Points, in no order, along strands that fork, close into loops and pass close to each other.
In the rows, 128 means zero.
Points whose rows are less than 199 apart are linked; no others are. Some points are linked to none.
k_119: [202 109 135 103 136 115 180 121 134 131  95  97 177 135 170 107 145 181
 173 172 182 182 172 132 169 119 185 115  95 115 123 191 123 129 164 154
 108 128 139 117 165 159 112  79 132 134 143 107 179  51 108 146 161  87
 112]
k_168: [139 127 122 154 157 116  81 113  78 100 179 159  71 150  70 134  72 120
  85 129 130 100  75 108 111 147  94 148 117 117 161  93 138 121 147  89
 134 135 124 102  87 162 130 191 136 122  86 138  78 137 128 126 113 208
 126]
k_297: [ 96 203 101 129 137 206 146 113 123 122 101 151  84  79  58 177 127 146
 117  83 120 137 168 101 115  72 109 107 152 139 159 149 120  75 129 102
 140  97 165 149  99 148  97 129 147 117 129 114  98 160  89 134 136 116
 140]
k_548: [ 90 107 143 161  87  68  91 131 133 108 143 178  80  92 116 124 100 168
  59  99  92 101 114 139  98 124 109 119 185 107 153  88  99 138 111 114
 167 154  91 154 117 131 143 161 107 104  86 167  98 191 116 137 120 183
 141]
k_615: [ 84 176 161 104 109 183 149 122 120 133  90 120  97 131 107 124 110 134
 173 127 130 147 172  91 140 138  75 140 130 194 171 119 146 103 117 175
 164 129 143 173 115 140 147 183  94 114 124 110 142 148 143  77  87 155
 145]
k_881: [141  84  79 150 171 148  88 101 102 183 137 102 138 140 166  94 130  54
 167 141 107 127  95 131 143 122 104 136 131 113  86 120 176 125 146  63
 108 116 135  94 177 146 183 143  98 137 185 109 138 102 110 111 135 155
 113]
k_688: [105 117 119 144 119 106 187 166 125  84 142  89  98 147 143 143 141 170
 110 150 118 155  93 169 159 171 172 144 138 149  98  78  83 183  99 158
  34 112 133 132 124 116 106 109 117 104 110 170 118  96 111 140 193 177
  79]
k_321: [129 109 170 134 116  92  67 149 140 164 141 173  80 135 110  92 159 135
  90 108 144  83  67 100 114 191 120 141 155 107 131 113 138 109 117 125
 166 179 108  90  89  87 163 136 104 118 108 173  93 157 130 125 112 162
 140]
k_701: [ 92 159 177 125  98 163 138 140 158 130 146 121 133 150 165 109 129 101
 171 124 139 143 118 137 117 118  90 123 135 122  89  85 157 158 130 163
 179 146 141 150 110  65 118 159 105 121 126 104 158 180 184 105  86 105
 165]
k_846: [ 98  90  87 130 164 156 110 136 106 118 141 123 128 113 117 129 132  73
 146 141  86 134 106 111 115 115 101 126 109 148  85 125 170 142 131  81
 125 121 131 126 139 157 185 152  94 105 157 134 137 136 124 117  99 144
 115]
k_991: [ 89 132 122  98  96 118  90 133 150 110 158 107 120 121 147 129 124  93
  92  72 117 113 124 142  57 111 105 158 129 107 124  98 123 150 149 100
 156 143 100 141 150  77 146 119 107 121 100 138 122 187 126 160 135 117
 146]
k_313: [129 184 144 111  89 160 180 145 135 114  95  71 133  95 142 120 111 182
 100 122 107 156 175 179 133 119 166 131 168  85 121 105  83 156 100 177
 116  86 177 154 125 107 117 134 155 129  65 115 111 134 121 150 184 107
 157]
k_338: [ 94 117 106 153 119  94 145 153 157 107 107  80 118 143 109 167 154 179
 100 130 116 150 143 162 142 131 138 123 127 134 108 106 124 138 150 178
 145 128 124 160 138  79 139  78 105 115 156 177 132 196 159 103 145 149
 116]
k_887: [117 186 121 155 119 157 149 132 101  68 116 153 147 100  89 161  42 156
  82 110  99 123 143 143 141 117 132 108 155 127 160  98  80 133 113  89
  95 141 123 192 109 181 144 114 138  66  83 145  76 139 110 145 149 167
 144]
k_397: [133  74 169 119 113  92 207 168 121 118 154 102 142 123 129 121 120 168
 123 164 140 156 120 163 145 110 147 119 139  84 112 113 100 183 110 199
  89 117 119 148  92 104 112 124 121 108 109 169 148 133 121 142 135  89
 104]
k_523: [146 101 155 105 120 172 179 123  92 110 128 150 153 118 110  92 104  96
 148 114  97 127 128 117  93  95 158 103 155 121 107 171 127 105 138  86
  67 118 106 154 132 161 155 166 138  87 159  94 138  88  74 182 143 107
 107]
k_517: [127 192 110 128 143 147 175 129 124  62  85 106 133 116 106 167 131 171
 106 154  91 156 183 183 174 116 145  78 141  80 137 129 107 135 106 173
 105 107 221 154 132 130 106 110 183 101  86 127 106 177 135 125 184 135
 133]
k_783: [128 121 126 156 132 131  88  65  77 174 137 111 105 124 135 127  68 126
 108 104 135 121 141 139 153 126  57 147 166  89 193 121 149  85 125 104
 196 121 144 118 118 120 156 162 113 122 117 154 125 156 153 112  93 153
  93]
k_104: [130  84 129 158 154  99  95 120 116 156 108 130 105 122 123 116 152 130
 106 134 143  96  99 127 131 172 115 101 135 103 127 153 139 127 118 123
 174 152 117 102 107 119 176 116 120 123 172 172 116 168 137  97 107 146
 148]
k_315: [147 145 122 117 121 150 133 112 142 145 107 122 142 138 172 118 141 129
 155 107 139 128 114 129 131 138 181 149 156 168 115 149 110 118 128 120
  75 120 117 105 177 183  99 107 148 135 158  85 150   4  66 131 193 160
 139]
k_274: [164  95 101 117 122  45 114 142 143 157 136 115 131 111 147 137 160 204
 104 133 199 117 116 130 156 176 145 150 124 110 133 126 115 154 148 148
 162 160 133 111 117 131 125  89  97 157 115 167 133  93 104 143 168 163
 123]
k_308: [116 119 108 143 138 126 156 133 169 138 108 116 164 113 135 124 169  86
 140 142  74 121 159 156 121 101 145 102 101  98  86 114 128 180 139 134
 113 128 136 158 137 104 153  94 119 137 155 115 112 166 138 128 135  70
 165]
k_224: [157 137  96 125 150 121  80 111 120 145 103 137 143 155 139 125 101 104
 127  93 130 106 103 113 136 149 151 179 134 131 158 155 128  85 137  68
 108 118 127 109 181 181 118  93 110 179 154  87 109  35  89 162 153 166
 109]
k_823: [155 142 126 146 159 127 101  81  62 152 157 141  94 147  77 137  89 135
 106 110 188 103 113 105 151 166  57 150 135 119 198 131 163  90 131 121
 139 125 170  91  75 156 118 180 126 152  94 154 113 117 138  89  94 172
  94]
k_635: [123 202 135 137 107 148 123  95 144  86 112 130 134 157 128 191  96 106
 159 122 117 158 195 139 150 113  77 147 116 132 166 128 150  99 160 124
 185 125 125 152 162 125  74 137 179  87 136  90 131 171 143 106 118 107
 138]
k_923: [150 175 114 108 122 178 126 115 116 114 118 141 192 105 122 152  56 107
  97  73 141 129 141 139  96  82 151 135 177 138 143 123  94 104 155  60
 109 121  76 157 153 146 127  78 147 125 145 127 116 154 121 157 133 104
 105]
k_968: [154 173 127 126 111 200 147 119 114 129  73 128 168 116 114 129 121 105
 183 112  94 168 216 113 108 107 135 122 129 143 106 170 133  86 149 106
 118  93 124 178 170 167 139 110 163  73 149 103 158  89 136 124 138 102
 134]
k_914: [105 128 147 144 133 167 143  89 171 163 105 154 148 104 165 125 140  58
 197 122 149 153 182  91 151  51 113 124 147 104 115 163 156 109 141  77
 153 112 116 142 162 140 123 163 136 121 190  99 171 174 135  96  55  35
 129]
k_323: [ 98 135  97 146 154  77  94 135 170 138 172 176  64 106  66 161 196 120
  95 128 111  89 104 128 113 130  76  97 103 127 126 102 170 121 136 115
 150 170 120 104  98 102 158 101 105 143 104 156  60 185 126 122  86 128
 161]
k_69: [104 137  60 119 114  78 124 134 147 143 154 120 118 100  95 176 143 149
 100 110 145 101 136 153 136 100  86 124 120 106 143  72 103 138 110 159
 158 144 148 134 131 106 103 116 142 151  67 166 101 135 112 141 149 141
 134]
k_127: [104 111  69 174 156  82  88 138 163 104 158 128  76  93  91 163 167 137
  89 124  81 133 124 148  92 104 123  83 125 150  81 108 139 136 122 119
 163 113  93 109 136 109 177  77 125 126 110 178  94 184 133 131  96 148
 150]
k_961: [ 99  53 195 127 132 122 131 163 158 109 157 122 128 137 160  78 151 120
  91 121  95  86  90 147  72 124 159 121 132 113  80 148 124 187 136 135
 114 127  62 114 134  80 159 137  82 124 147 131 150 123 140 162 121 103
 115]
k_686: [144  86 159 148 132 127  97 161 163 193 151 120 159 129 189  62 156 114
 122 144 179 105  85 135 115 152 145 131 137 116  73 121 156 136 132 110
 123 161 104  63 120  92 141 118  92 170 158 133 139  99 174 135  91  66
 149]
k_672: [123 105 147 114 111 170 146 152 148 104 149  88 159 153 127 121 108 125
 135 127 112 156 153 152 143  77 160 123 115 150 109 157 131 120 155 141
  93 112 108 141 161 103 128 117 116 102 136 133 170  95 139 136  94  68
  63]
k_898: [ 60 107 153 101  99 137 132 148 168 125  92 120 168 159 184 119 138  80
 139 125 151 144 127 101 113 124 124 151 108 126 113 132 147 125 118 157
 162 131 130 121 126  90  88 123 112 127 168 117 163 186 184 105 102 103
 125]
k_976: [155 183  92 108 150 167 123 106 117 140 115 173 134 107  76 167 113  80
 145  88 125 106 167  98  99 100  90 107 127 156 166 160 140  85 140  87
 115 114 143 144 134 149 124 131 166 146 132 105 130 132  89 109 115  84
 118]
k_24: [105 104 147 102  85  87  99 183 157 110 150 145  88 151 123 106 156 155
  89 128 112 121  61 125 114 191 170 171 126 132 108  94 115 137 125 138
 121 155 114 108  95  82 115 110  98 117  86 163 105 145 125 162 146 172
 116]
k_422: [135  88 217 125 136 146 152 119 130 125 155 133 118 146 148  73 125 113
 164 166 135 123 132 133 140 112 111 104  93 114 142 168 139 154 111 152
 138 153  95 130 116  83 156 183 122 138 130 111 148 123 170 106  36  61
 138]
k_525: [109 116 125 108 134 141 120 144 120 134 190 155 137 159 134  99 160 104
 155 181 100 107  84  93 127 128 120 124  66 181  83  74 178 141 112 148
  98 141 172  92 106 115  94 152 128 156 126  72 120  92 160 114 142 154
 125]
k_84: [136 142 167 126  84 148 105 117 103 163 100 144 153 124 148  81  79 120
 130 110 123 105 135  84  92 147 134 170 139 119 171 137 111 110 118 116
 190 130 128 154 121 136 136 166 129 155 104  74 126 115 134 132 141 159
 160]
k_868: [107 140  82 142 149  63  72 158 158 152 127 120  90 110 108 150 181 129
  87 105 146 104 106 112  99 136 155 139 111 114 111  84 104 127 115 143
 178 150 122 128 138  94 135  92 127 171  56 188  87 127 121 164 173 191
 165]
k_103: [153 148 115 142 125 170 190 150 132 135  76  81 153 117 137 122 163 124
 160 143 104 186 175 148 105 136 174 138 119  79  64 183 110 166 144 140
  81  69 131 158 157 148 144  74 134 125 151 106 137  71 108 149 195 115
 159]
k_759: [118 144 110 152 175 137  94 137 118  92 132 146  90 186 128 118 133  91
 143 135  91 119  55 110 146 177 137 147 114 186 119 111 146 120 129 107
 111 136 142  89 154 156 121 149 105 135 134  91 114  60 106 114 143 210
 134]
k_169: [135  88 148 138 159 124  86 120 129 165 132 126 148 164 162  96 160  83
 120 154 149  99  89 137 157 180 115 123 107 115 124 119 161 132 143 131
 129 170 126  54 116  85 145 115 114 133 171 145 125 159 207  99  86 105
 117]
k_23: [163 186  77 120 124 102 151 135 115  89 109 127 161 102 138 205  74 147
 123  96 168 146 161 162 160 117  98 108 128 119 144 137  95 136 124 136
 153 130 142 147 144 143  93  50 157 128 103 150 147 160 123 128 166  99
 101]
k_355: [105 131  71 169 141  62 120 146 124  76 152 111  79 127 166 129 140 115
 112 129 121 136  59 154 131 168 155 146  95 156 107  74  88 184  89 128
  79 150 107 107 149 126 123 104 115 119  68 183 104 107  79 144 159 202
 106]
k_552: [100 122 146 146 109  81 102 108 166 165 116 153  90 132 163 121 131 134
 144 120 156 122 149 144 129 108  68 112 166 100 188 137 149  96 119 133
 208 152  90  93 132  90 124 128  92 145 163 124 133 193 119 128  63  82
 145]
k_889: [143 172 164 103  96 118 147 119 112  88  86 166 156 127 121 140 101 187
 100 131 134 121 164 124 134 156 154 138 137 168 198 129  74 119  95 158
  98 129 144 161 105 168  69 137 186  87  79 123 116 104 142 123 161 153
 131]
k_41: [ 60 111 136 131  82  59 104 138 137  84 166 148  89 123 167 127 119 142
  68  82 122 130 133 162  64  87  75 122 163 115 147  53 103 165 119 140
 159 146  78 108 137  76 118 134 103 107  85 181 120 237 143 153 140 164
 135]
k_704: [134 125 167 123 103 159 111 135 112 114 127 112 156 175 127  99  85 127
 127 126 106 126 105 115 110 161 167 168 125 141 110 142 135 118 144 125
 131 118 110 128 131 136 132 140 143 113 151  88 129 102 153 145 141 159
 147]
k_573: [152 158  63 118 158  98 115 126 146 100 123 141 124 125 117 157 176 101
 141 147  86 124 106 125 132 146 139 114  72 136 100 134 144 131 130 107
  87 129 187 107 122 154 117  74 137 158 115  94  83 123 104 150 173 128
 177]
k_938: [162 162  97 124 132 127 148 132 136 128  94  91 155 103 127 164  97 132
 116  85 149 131 152 162 107 122 145 124 159 130 113 115  75 159 137 131
  95 112  91 151 163 115 150  62 148 142 135 157 150 129 101 136 165  82
 105]
k_829: [ 96 156 184  73  97 186 163 141 136  94 140 108 117 154 100 135 120 170
 116 134  91 151 143 147 130 128 147 139 146 178 119 113 108 114 113 178
  77 105 144 156  96  98  99 163 155  96 110 126 119 117 175 123 127 136
 121]
k_221: [153 195  84 107 138 135 135  94 120  93 115 145 167 139 109 200 123 126
 138 111 146 155 194 120 152  92 110 105 114 157 135 117 146  96 156 137
 145 123 180 137 151 150  58  87 199  90 138 133 149 162 159 115 160 121
 100]
k_152: [152 127 154  85 126 150 137 106  89 148 143 157 156 148 117  91 125  85
 196 150  96 134 148  76  67 115  94 124 119 204 113 134 205  91 128 105
  72 112 150 134 141 159 148 193 143  97 143  80 159 100 133 115 116 101
 113]
k_453: [111  79  92 161 145  62 127 174 111 105 121  91 136 124 178 118 121 118
  94 154 133 121 102 137 112 165 162 133  93 120 129  94  80 203 114 154
 123 139  92 112 149 106 146  89 130 129 105 178 138 143 109 126 179 160
 105]
k_582: [ 94 111 170 110 111 141 184 162 156 130 121  68 141  96 163 117 141 158
 127 164 134 158 161 163 119  94 154 136 137  97 109 120  86 174 106 194
 148 100 132 142 104  75 113 132 139 140  86 123 134 126 139 144 155  81
 146]
k_82: [100  90 124 145 107 115 108 137 125 123 148 183  89  89  99 109 119 167
  94 111  94  93  89  96 101 105 143 117 160 116 135 119 118 139 114  93
 159 123 135 134  77 145 134 192  98 136 106 125 117 165  95 160 112 135
 137]
k_758: [147  79 107 113  98  75 104 140 110 159 147  90 156 128 174 101  96 153
 103 128 155 123 117 131 137 146 134 184 134  99 148 124 132 120 137 115
 166 122 123  92 139 122 131 101  93 156 108 151 139  97 106 158 143 135
  76]
k_618: [ 87 128 130 135 119 110 124 139 103  94 120 173  91 135  94 154 126 177
  90 133 145 109 112  88 154 178 123 134  94 142 196 143 103 118 110 145
 158 141 152 136  76 156  87 151 133 129 119 144 117 171 132 105 133 205
 113]
k_40: [141 133 123 136 144 114 134 140 125 119 159 124 139 173 150 129 184 133
 158 192 143 129  82 139 149 182 149 115  83 174 102  84 144 161 125 166
  81 163 155  81 112 119  76 120 148 129 147 100 124  79 161 108 166 178
 167]
k_164: [136 123 148 113 115 173  92 112  92 185 151 143 141 118 152  74 100  79
 169 121 137 115 119  84  88 120  94 152 138 135 116 154 163 103 123  83
 140 111 157 139 136 127 150 192 120 164 124  85 158 107 141 121 102 115
 130]
k_52: [123 105 106  83 134 115 120 158 152 140 100 136 148  89 137 122 129 164
  71 116 129 114 108 120 108 108 208 150 176 147 111  92  57 156 121 127
 132 111 104 114 105 143 112 133 127 166 107 147 145 109 100 170 155 135
 109]
k_763: [145 126  83 154 132 139 135 138 103 135 137 128 133 111 118 142  99 157
 137 116 138 125 115 137 153 136 137 100 146 137 124 111  82 142 106 127
 128 121 152 157 124 160 135 134 130 102 123 170 154  76  99 123 160 179
 121]
k_345: [138  89 112 147 132 123 150 129 105 136 103  63 153 143 139 135 117 147
 130 115 154 160 143 121 128 137 166 147 116 117  66 169 149 145 169 114
 113 106 125 156 160 158 167  78  79 101 203 159 168 117 128 132 173 169
 106]
k_402: [143 200 114 132 146 189 182 142 143 102  65  80 149 127 109 168 154 137
 158 124  89 180 190 160 124 153 141 120 129 136  77 169 125 128 143 150
  90  80 156 193 164 143 160  72 125  86 141 127 149 103 158 109 158 128
 141]
k_661: [130 159 183  82 107 191 182 111 140 145 123 109 114 126 116 100 160 154
 178 147 121 165 171 122 132  80 150  98 135 166 100 141 144 109  85 181
  89 102 181 151 109 105 107 165 179 120 107 116 141  89 162 115  97  76
 147]
k_594: [187 120 120 109 127 105 109 101 111 138 136 133 135 121 133 124  82 143
 114 112 154 118 139 138 164 141 112 150 122  90 202 171 126  87 128  99
 149 131 126 100 136 150 130 112 130 157  88 130 125  83  88 152  93  82
  77]
k_507: [128 121  96 134 135 141 125 141 161 180  87 126 150 121 126 104 174 108
 135 110  97  94 112 115 124 127 163 115 144 139 101 130 104 149 119 143
 103 131 114 158 154 133 174 106  89 157 172 123 159 105 123 113 116 103
 136]
k_75: [120 147  98 115 101  87 126 133 113 105 139 147 137 110 123 190  83 154
  98  97 195 125 137 157 158 124  66 136 144 106 207 111  82 118 110 150
 166 153 117 113 115 145  73 109 154 138  85 153 115 146 125 137 124 139
  98]
k_633: [149 108  82 129 173 132  90 115 109 112 124 115 161 123 141 139  63  88
  92 101 136 133  96 134  95 106 170 140 142 139  96 137 110 120 147  44
 103 112  91 104 152 161 141  95 152 132 165 138 124 149 114 160 145 145
 110]
k_231: [177  92 161 107 114 124 154 118 155 149 119 104 145 140 119 116 159 166
 153 174 167 138 131 138 172 140 171 113 104 128 124 174 115 127 147 177
 106 144 106 131 115 133 124 120 151 136 173 126 141  80 130 122 122 101
 142]
k_109: [166 140 129 150 110 134 143 119  88 120 170 119 141 155 100 144 117 164
 163 180 147 148 145 149 177 156  77 109  84 120 158 122 152 119 129 169
 137 148 150 136 110 130 100 172 167  99  99 107 143 112 151  94 113 131
 124]
k_243: [149 168 129 116 138 102 110 110 104 119 111 178 123 147  98 153 136 121
 117 120 154  87 134  89 104 185 113 135 105 173 192 125 118 115 108 143
 113 127 162 127 101 164  66 162 176 148  90 119 130 116 122  99 158 169
 153]
k_873: [141 104  73 164 178 112  58 111 115 144 147 144 115  87  95 141 107 126
  79  85 133 113  95 112  92  96 142 130 169 113 116 139 123  91 137  49
 171 105  85  95 141 148 147 118 142 157 155 149 107 170 125 154 104 143
 121]
k_8: [128  82 169 123 106 103 201 156 110  98 171 153 116 141  99 119 173 166
 125 200 113 144  99 155 176 166 130 101 101 108 130 118 109 166  96 186
  72 152 114 134  73 115  98 149 134 109 122 128 120 136 151 119  96 132
 107]
k_550: [ 70 173 111 117 111 145 113 123 147 110 122 127  86  97 111 175 131 112
 112  83  97 132 141 129  93  83  96 137 140 111 134 130 124 118 135 101
 163 115 130 148 120 119 124 112 123 129 133 117  95 196 105 160 129 119
 167]
k_831: [133  89 151 105 116 177 126 114  98 126 158 154 151  97 148  82  94 119
 128 100 126 100 129 107  90  86 126 130 135 101 144 190 135 104 133  54
 130 120 114 130 142 151 156 194 114 137 135  84 150 115 109 177 109  80
 115]
k_330: [190 161 127 105 165  91  87  97 117 139 115 166 108 141 103 152 103  91
 115 101 136  73  93 106 134 181 111 149 138 118 174 177 142  85 131  78
 110 137 127  90 133 163 124 111 131 187 127  93 101  86  93 145 126 110
 108]
k_407: [129 144  68 128 164  77 109 124 150  68 150 156  79 119 122 152 148 121
 111 131  96 129  55 133 140 129 167 133 112 143 111  99 101 149 105  94
  80 136 155 106 123 162  86 115 127 146  78 131  81  94  57 178 149 164
 127]
k_328: [117 175 145 109 118 181 138 102 108 100 125 168 164 139  95 151  57 142
 104  84 131 121 154 119 124  97 118 141 161 171 198 100 112  89 124  85
 110 137  95 165 121 159 119 125 133  89 136 125  88 147 133 126 107 149
 137]
k_858: [127 137 167 121 132 171 191 139 128 134 115 142 133 117 113  99 174 120
 186 172 108 138 153 117 133 153 108  98  94 166 118 144 151 137 107 168
  84 135 162 160  84 135 144 161 117 119 125 105 128 100 146  89  97  83
 186]
k_866: [177 162 148 138 109 155 136  86  81 109 125 128 123 136  99 142  76 130
 173 140 146 160 185 125 158 116  69 109 119 124 176 143 173  84 157 126
 158 136 140 145 128 157 128 174 170  65 116 118 130 138 119  94  91 106
 117]
k_642: [ 80 118 161  97 116 153 130 116 191 110 122 137 182 130 160 135 152  64
 167 139 114 141 174  92 128  77 137 149  98 126 100 152 169 125 161 117
 143 100 139 143 166 131  97 159 156 100 167  87 165 167 170 108 100  51
 125]
k_869: [127  47 158 170 155  61 121 143 134 154 139 142 140 111 150 100 161  92
  94 121 112 100 127 146  67 140 133  88 161 104  99 124 140 169 113 127
 140 136  62 112 134  96 195 104 101 123 155 184 130 176 139 119 103 103
 157]
k_132: [114 110 116 128  87  76 120 180 109  88 166 146 109 140 107 142 164 181
  76 159 130 138  89 131 163 198 131 143 100 104 149 111  92 142 106 170
 125 162 112 111 101 109  87 117 131 131  84 156 118 158 145 131 119 175
  86]
k_365: [101 135 120 162 139 101  93 135 163 161 170 182 100 130 102 137 156 125
 114 108 135  91 127 121 116 104  61 113 126 105 165  90 173 123 145 121
 188 168 143 103 112  80 118 144  83 167 107 113 115 188 142 111  71  90
 159]
k_450: [122  97 158 158 138 131 114  43 111 168 100 125 100 127 160  98 106 123
 141 133 140 138 149 124 172 103  91 125 154  87 183 173 161  79 129 113
 186 111 131  87 116 112 153 177 110 141 163 134 137 192 149 113  49  71
  95]
k_847: [ 99  84  73 163 159 117  86 154 153 123 164 109 100 102 135 113 178 109
 115 125  86 136  90 137  91  98 146 111 129 149  41 115 147 149 116  84
 103 108 103  96 152 124 175  99  88 121 130 165 117 115 110 147 113 140
 145]
k_699: [165 155  78 101 164  95 100 121 135 142 119 157 130 115  89 181 137  96
 135 103 133 102 118 109 131 125 109 124  96 128 122 168 143 107 136  84
 139 129 151 120 130 156 117  68 148 184 147 102 106 140 110 132 134  96
 134]
k_556: [124  69 174 135 129 121 126 151 128 111 155 117 124 177 148  87 115 136
 134 160  91 109  42 137 131 135 174 132 141 133  64 118 139 152 142 143
 100 133  87  93 128 116 139 153 111 137 180  85 137  95 126 159 138 148
 118]
k_544: [123 116 149  97 114 155 164 104 152 139  88 114 125 117 105 141 134 154
 127 122 135 135 173 130 140  83 158 106 134 135 158 152  77 107 123 173
 143 123 102 168 115 126 124 123 172 127 178 126 128 138 110 122 132 103
 133]
k_241: [142  66 111 175 138 125 116 128 115 183 120  54 148 127 200  97 122 102
 153 146 149 142 126 139 145 129 143 156 125  93  74 149 162 148 151  91
 127  95 120 100 180 128 169  88  96 138 191 149 166  82 123 121 158 139
 109]
k_536: [106 132 164 127 111 157 113 151 167 122 156 152  80 158  70 122 156 170
 119 151 113 110 106 109 143 140 115 126 113 148 141 112 125 114 148 172
 135 152 124 122  71  67 107 188 133 155 119  96 113 167 155 101 104 124
 143]
k_508: [ 77 201 140 122 119 153 148 120 100 101 114 164  98 140  74 163  75 139
 126 108 131 125 163 111 118 120  54 144 146 187 229  86 136  93 125 136
 133 141 123 149 105 165 114 171  99 108 109 110  91 177 113 100 107 176
 138]
k_644: [124 112 168 131 126 150 180  93 143 183 111 121 141 108 155 104 137 100
 214 159 178 186 187  94 173  30 151 103 124 116  97 157 149 127 120 143
 171 120 125 176 147 138 122 142 144 140 166 131 169 140 152 100  65  65
 136]
k_183: [135 164 145 111 139 146 129 136 135 128  97 151 117 154 106 127 180 101
 144 144 124 107 108 108 104 202 138 108 100 173 126 118 136 138 110 166
  97 152 162 112  87 126 126 146 152 112 111 118 114 124 154  93 147 154
 197]
k_335: [116 133 161 108 131 150 194 137 149 138 139  57 103 147 142 127 170 167
 150 173 125 142 114 170 166 152 166 119 137 153  70 109 116 159 101 194
  46 105 160 155 113  94 135 124 131 122 144 150 122  56 129 110 185 171
 127]
k_725: [136 116 113 123 138  88  59 147 143 149 161 100 133 131 166 113 137  89
 104 102 137 101  93 139  86 152 117 171 133  85 122 112 148 144 151  86
 148 143 102  85 169  91 148  90  90 166  86 129 115  91 108 169 142 120
 128]
k_926: [146  90 169 138 139 144 119  77 101 152 151 124 144 148 177  80 116  84
 156 166 126 123 127 131 174 134  90 120 108  93 135 131 183 130 132 119
 155 138 152  94 116 103 152 183 115 136 146 111 141 163 181 101  62  65
  96]
k_683: [146 131 170 131 133 162 201 117 125 143  92  82 143 109 122 130 134 126
 175 149 166 192 201 131 159  54 156  89 122  85 121 181 106 118 136 180
 155 104 116 190 135 120 114 125 158  99 139 132 152 119 121 120 129  90
 140]
k_980: [135 121  91 126 139 135 129 157 161 172 100 104 152 114 179 108 159 146
 128 131 142 123  93 123 116 130 209 147 164 147  85 105  84 169 134 153
 101 110 116 116 163 138 126 100 106 186 150 118 160  52  91 142 182 134
 136]
k_477: [201 132  98 150 149 104 108 117  99 122 148 131 135 154 122 143 128 169
 140 164 157 121 133 138 195 181 107 121  79 104 187 172 142 108 146 131
 142 134 165 108 131 150 108 118 134 150 114 103 132  77 119 117 130 131
  98]
k_535: [169 122 150 124 121 166 148 112  91 166  89 126 159 144 154  82 124  99
 215 144 123 155 158  85 124 122 117 125 122 151  95 180 168  93 132 107
  94  95 139 138 166 184 169 146 133  93 182  93 178  38 133 105 139 140
 122]

A piece is all that can be reached along the links. How many separate loops has the piece of each point below (a circle has one, a figure eight two, a Y none), and how many tips (points with one link)?
k_407: loops 1, tips 10
k_323: loops 0, tips 10
k_683: loops 0, tips 2

Name the points in between on the shortest way along the links from the first point to the second, in order.
k_345 / k_397: k_241 k_881 k_846 k_847 k_127 k_323 k_365 k_552 k_450 k_926 k_169 k_104 k_321 k_24 k_132 k_8
k_397 / k_152: k_8 k_132 k_24 k_321 k_104 k_869 k_961 k_556 k_704 k_84 k_164
k_887 / k_297: k_328 k_923 k_938 k_23 k_221 k_635 k_866 k_109 k_477 k_594 k_330 k_699 k_976
k_866 / k_308: k_109 k_477 k_594 k_330 k_224 k_315 k_980 k_507
k_548 / k_355: k_41 k_991 k_550 k_297 k_976 k_699 k_573 k_407
k_686 / k_829: k_169 k_104 k_321 k_24 k_132 k_618 k_243 k_183 k_858 k_661
